Points on a hilly landscape, in no order, each with its height.
A climber steps from a point to whichever of its 2 nearest points has the largest rise for the distance, and stops where none of them is higher. Distance is the straight distance between rows; heights are no part of it.
j549 h=5.05: [ -2   9   9   9  23 -29  -6 -13  -8  54   6  17   6 -23  26  41 -26 -15
   6 -14  27]
j796 h=4.30: [-13 -41  -7   0  19 -13 -21  -2  23  48 -35  -9  -9   9 -44   7   8 -35
   5 -42 -30]
j268 h=2.66: [ -5  31 -11  -7   3  23 -16  20 -17 -42 -17  -4  -2   1  -3 -23  35  53
  32   8  11]
j857 h=3.99: [ 13  33  19  -6   4 -52  39  20 -34 -25   9 -21   9  25 -17  24 -30 -18
  -3  -8  55]
j39 h=0.50: [-27  19  -1  23   4 -19  11   9  40 -22 -10  10 -11  -9 -17  21  20 -52
 -20  30  -1]
j582 h=2.96: [-12  30  12  -7  -9   4  -1   4 -57 -17  10  -4  -4  -9 -12 -39  22  -7
  32  20  32]
j748 h=1.15: [-12 -17  19 -12  10  -7 -75 -47 -13   6 -12   1  16  12  -9   0   0 -58
 -30   9 -40]
j416 h=5.36: [ 20 -43   1  30  28 -44 -15 -21 -17  54 -16  20   0   0  15  34   4 -28
  -9 -37  -2]
j664 h=4.51: [  1  28  30  -9  -5 -33 -31  25  59   8  -3  10   4  30 -14 -42 -26  31
 -32  16  -9]
j678 h=3.57: [ 28 -10 -18  17   3 -70 -47  25   4  11 -30  16   6  34 -19  -7  23   0
   1 -41  -9]
j779 h=2.09: [-14 -18 -17  52   2 -15 -22  -2 -29  -1 -35  18  16 -13  22  38  63  -7
  40 -33 -10]
j110 h=4.10: [-39  19 -11  -6  -6 -20   5  22  -1  27  -4  -3  14   6 -49  -3  13  -3
  22  -7  26]
j138 h=5.44: [ 53  20  37  19   9 -39 -35  15   5  37   9  11 -10  35  10 -51 -29  24
  29 -31  13]
j511 h=5.41: [  7  63  36  -1 -17  31  33 -34  -6 -17  37   7  22  25   2 -17 -43   9
 -35  -3   4]
j875 h=6.03: [ -6  43  13  10  -4  30  56 -35  -6 -28  11 -23  12  -9 -12  20 -55  20
 -21  -2   8]
j497 h=2.28: [-19 -14 -12  41  -3  -8 -30 -27 -49 -13 -30   9   8 -49  28  20  38 -42
   9  -8   3]
j259 h=1.07: [ -4 -52   8 -33  -2 -12 -61 -45 -36  29 -45  -5  22  29 -13 -26  12 -45
 -37   3 -31]
j90 h=5.50: [ 23  11  17  20  27 -14  -8   6  -3  33  12  12  -2  11  45  21 -22  25
  -6   2  25]
j390 h=0.59: [-31 -26  -6 -11  -7  14 -10   5  -1   4 -12 -27 -22 -16 -11 -27  33 -57
  50  -1  -2]
j75 h=0.58: [-32  -8 -27  27 -16 -10  31  31  17 -53   9   9  -5 -11 -18   9  25 -51
  34  34   7]
j132 h=5.08: [-19 -18 -27 -29 -16  14  50  34  54  32  -9  21  14 -30 -38 -10   7 -12
 -17 -20 -27]
j965 h=2.40: [ 30  -4  -9  -2  33  45   4  10  -3 -37 -14   7  -6  24   1   9  25  87
  31  -1  -8]
j807 h=0.43: [-19 -21   9  52   5  -3  -4  22  62  25 -13  10 -38 -13   1  12  25 -48
  59   3  -3]
j309 h=4.43: [ -6  15   5  -4  25 -18  -5  45 -12  36  -1   0 -12  17 -29 -18  -2  32
  54   0  26]
j456 h=4.22: [ 10  13 -35 -26   1 -22  32 -21 -25  24  43  14  36   0   2  14 -42  -3
 -39  20  34]
j437 h=0.44: [-41  -8  11  23   3 -13 -24  19  50   6 -11   4 -24  19 -41   5   8 -64
  24  16 -30]
j341 h=2.23: [ 43   1 -18  37  38  45  23 -30   4 -28 -20  18 -16  -8  28  44 -10  80
  35 -23 -15]
j448 h=5.40: [-17  20 -13  22   3  30   4 -17 -15 -43  -7 -19 -12 -42  40  15  10  18
  36  47   6]
j679 h=1.24: [  1  -5  42  -8   3 -20 -41 -34 -11  17  17   4 -11  19 -18 -38 -17 -44
 -23 -16 -23]
j247 h=4.59: [-51  17  13 -58  -2 -22 -34  20  30  34   4   0  -4  11 -67 -19  -4 -22
 -13 -16 -41]
j377 h=4.79: [ -7 -15 -21 -17 -22  49  56  25  45  20 -12 -10  22 -14 -21 -17  12  33
  22  -7  -7]
j159 h=3.70: [ 13 -17 -21 -39 -24 -10 -15  30  13   2  14   7   0  29  22 -22  19  41
 -44  33  20]
j535 h=4.08: [  1  10  27  -2  -2  67  22 -12  50  -6  -5 -25 -16 -47  26 -36   6  39
  -1  21 -28]
j761 h=5.69: [-25 -21 -44 -53  -7  19  21   9  26  -1  29  20   2 -47  -9  -3  -1  15
 -66  45 -17]
j544 h=4.92: [-47   9  17 -66  -8   6  -9  14  28  39  19 -14 -36 -21 -23 -26   0 -26
  -3  20 -21]
j177 h=5.77: [-24  39 -40  -3  -8  21  34   5 -11 -19   4  -4  35   3 -39   9 -10  34
   6  39  28]
j690 h=1.09: [ 22 -28  18 -19 -30 -16 -55  30 -19  17  21  21   2  66  25 -63   3   1
 -24  -8  -7]
j731 h=0.96: [-14 -46   0 -32 -11  -1 -39 -21 -40  -7 -39 -30   5  11 -28 -44  17 -41
  -9 -28 -19]
j892 h=1.16: [  0 -34  40 -30 -11  -7 -55 -11  -7  43  21   3  -8  18  32 -46  -3 -26
 -30 -13 -19]
j220 h=5.01: [ 24  34  26  23  25 -19 -21  15   6   8 -15  16 -11  30  -2 -18 -12  27
  54 -23  -2]
j339 h=1.92: [ 26  16  34   6  10  -9  17 -29 -18  -3  36 -27  -7  40  46  71 -57  51
 -14  18  25]
j221 h=1.69: [ 16  -3   3  67   3  29  24   5   0  18 -24  26  16 -32 -12  25  21 -10
  59 -60 -32]
j937 h=0.70: [-49 -27  15 -24 -18  35 -45 -30 -35  21 -35 -45  -8 -30   5 -17  35 -50
  29   8 -15]
j453 h=3.33: [-38   8   2 -21 -11 -44  22 -12 -28 -28  10  -3  15  -3 -17  44 -15 -79
 -39 -14   2]
j792 h=4.47: [ 49  -1   5  -3 -24 -11  39 -21 -19 -58  30 -17 -12 -42  46  20 -61  12
 -40  47   2]
j219 h=4.52: [ 44   3  20   6  -4  41  -3 -10  16 -12  28  26  -7  44  38 -20  -6  45
 -36  20  -5]
j455 h=4.31: [-47 -29   7 -24 -14 -11 -40  15  48  45 -29 -23   1   5 -62  -5  -8 -32
  12 -40 -57]
j71 h=0.51: [-12 -51  16  20  -4  -3  -1  17  25  21 -21 -23 -39 -11 -12 -17  23 -67
  67 -21 -29]
j632 h=4.11: [ 34 -32 -19 -15 -18  41 -18  11   2 -19  31   8  -2  62  37 -16   0  83
 -33  29  10]
j895 h=0.88: [  9 -11  23 -10 -19  18 -20  21   0   4 -21 -13   3   4 -20 -46  46   7
  30 -51 -22]
j732 h=4.24: [-13  -7 -14 -22 -23  84  27  -7  30 -35  -7  -9 -21 -55  -5 -35  -2  43
   1  29 -28]
j160 h=3.89: [ 13  13 -27  13   3 -41 -13  35   6   1 -17  27  17  37 -10  23  37  26
 -13  -9   7]
j79 h=1.59: [ -8 -21   7  50   9  17  15 -28   2  20 -33   8   4 -13  -9  22  -2 -62
  36 -40 -21]
j728 h=3.78: [-16   3 -31  -1   3  29  38   5  22  32  25  -2   5 -46   3  28 -13  18
  -2  29  17]
j190 h=4.48: [ -9  -7 -43 -39 -24  68  48  21  26 -11   0 -19  -4 -40 -39 -39   8  55
  10   7 -12]
j337 h=5.26: [-21 -12   4 -60  11  11  -6  -1  32  26  30  11 -14 -55   8 -17   2 -15
 -38  14  -8]
j164 h=3.81: [-31  19 -11 -25  -2 -40  10 -33 -30  15  32  15  26  -5 -16  45 -21 -40
 -46   4  19]
j135 h=1.87: [ 12 -19  -4  47  -4   2 -12  14   0  -9 -61  22   1   4 -16   9  54  -8
  25 -66 -36]
j844 h=4.94: [ 36  24  10 -13  10 -30 -25  33  22  33  25   3  -2  45  -2 -39 -34  40
 -11  -7  27]
j248 h=4.71: [ 37   3 -16  13 -14  20  11 -34 -29 -44  23  -9   7 -17  55  15 -24  43
 -35  31  10]
j252 h=1.34: [ 17  22  30  18  19 -15   2 -38 -21   5   8  -3   6  21 -15 -16 -18 -64
 -16 -40   6]
j324 h=4.15: [ 33   9  28   9  -9 -48  -8  19  12 -59   8  -4   0  67  51  41  -6  14
 -50  11  24]
j151 h=0.82: [-43  -3  23 -26 -16  13 -78 -19  -7  17 -36 -50   3  14 -21 -42  31 -23
  13 -16 -42]
j123 h=6.16: [-23  20   5   3 -13  46 -37 -31 -44 -13   4  -2  16 -41  45 -10  36  26
  30  52  13]
j293 h=1.70: [  0  10   4  41  16  13  -7  17  43   9 -50  17   1 -15  11  17  44  19
   7 -32  -8]
j185 h=5.32: [  3  -5 -37 -22 -37   2  40  12  27  -4   2  35  36 -46 -12  -4  25   5
 -53   3 -29]
j530 h=4.91: [ 19  30  19 -10 -24  31  11 -20  25   3  40  13  18  50  10 -12 -44  43
 -48  21  -3]
j700 h=0.99: [ 20 -20  24 -39 -12 -25 -46  36 -24  19  -5 -14  -2  31   8 -55  21   8
  15 -49   2]
j235 h=2.14: [ 30 -12 -35  34  28  15  38 -27  -5 -14   5   3  -7   4  18  85 -26  68
  -3  -3   6]
j602 h=2.04: [ 27  10  14  15  29   9  35 -21   5 -32   2 -35 -18  23  15  82 -44  56
  -9  10  28]
j746 h=0.78: [ 10   6  -6   4  -2  13  11  29  -8 -45 -24  12   1  -2 -33 -61  32 -20
  14 -23  -7]
j3 h=4.86: [-24  23 -41 -27  -4   8   7  38 -25   2   0 -15  31  29 -51 -10  25  44
   5  32  37]
j946 h=6.93: [-19  42   1   5 -11  -4  35  -8  10 -37 -15 -19  11  12 -16  46 -15  20
 -14  16  18]
j739 h=4.73: [ 32  22 -11  -6  14 -39  26  -1 -47 -10  36  16  11  26   9  21 -30  20
 -24   6  61]
j662 h=3.27: [ 15 -13 -63  32   9   6  68  20 -19 -37  39 -13  -8 -43 -29  24 -34 -17
  57  38   5]
j733 h=7.15: [ 10   5  -1   0 -12  28 -23  -3 -41  12  14  -1   6 -25  62  -2  31  33
  24  -3  11]
j923 h=4.77: [ 25  11  38  14  15 -60   2  12  12 -12  -2 -13 -23  17  47  50 -13 -10
 -23   0  31]
j323 h=4.78: [ 18 -58  15 -10  21 -21 -13 -10   4  52  -9   0 -16 -27   1   1  -5 -47
   2 -36 -10]
j241 h=3.93: [-13 -13   8  -7  17  42  36  -6  57  30   5   4 -15 -43  17   5 -25  26
   1  21  -9]
j325 h=2.83: [-11 -20  -3   6  14 -41  17 -15 -30 -26  14  10  -9 -33  19  42 -11 -87
 -23  -5  20]
j381 h=3.39: [-17  41  -1   0   9 -32  41   1 -45 -40  19 -16   2   6 -16  -7 -12 -42
  25  -2  37]
j388 h=3.56: [ 23 -25 -62  25  20  20  62   3  -5   7   4   9  -2 -40 -21  43 -37  21
  20  17  24]
j904 h=6.21: [ 19  18  41  -6   4   6 -35 -14 -30  39  37   0   2  17  59 -15  -2  47
  23  12  27]
j398 h=4.25: [-16  35 -13   4 -15 -39 -31  25  40 -14 -18   0  14  36 -28 -15   2  20
 -38   2 -15]
j886 h=1.48: [-19  21  31  39   1  28  -8 -42 -15  13  -6  -8   5  -9   0  -6   4 -48
  27 -23 -11]
j685 h=3.67: [ 14   6  -3 -16 -19 -15 -13  20   9 -41  19  34  11  69  32  -2  -3  12
 -75  27  11]
j401 h=2.51: [ 21 -38  -1  19  11 -34   6 -37 -53 -19  -9   2  -8 -34  31   9   8 -75
   5 -32   1]
j236 h=0.67: [  5 -11 -41  -7  -3  -6  43  38   8 -39   1   6  -6 -25 -29 -29  13 -20
  33  28  -5]
j603 h=4.99: [  6  -5 -14  19  19  30  10 -39  -6 -35  18 -17 -32 -37  45  19 -28  45
  -3  54  -1]

Where does a climber stop that starts at each point below?
j252 -> j739
j728 -> j761
j602 -> j739
j685 -> j733
j159 -> j946
j293 -> j739
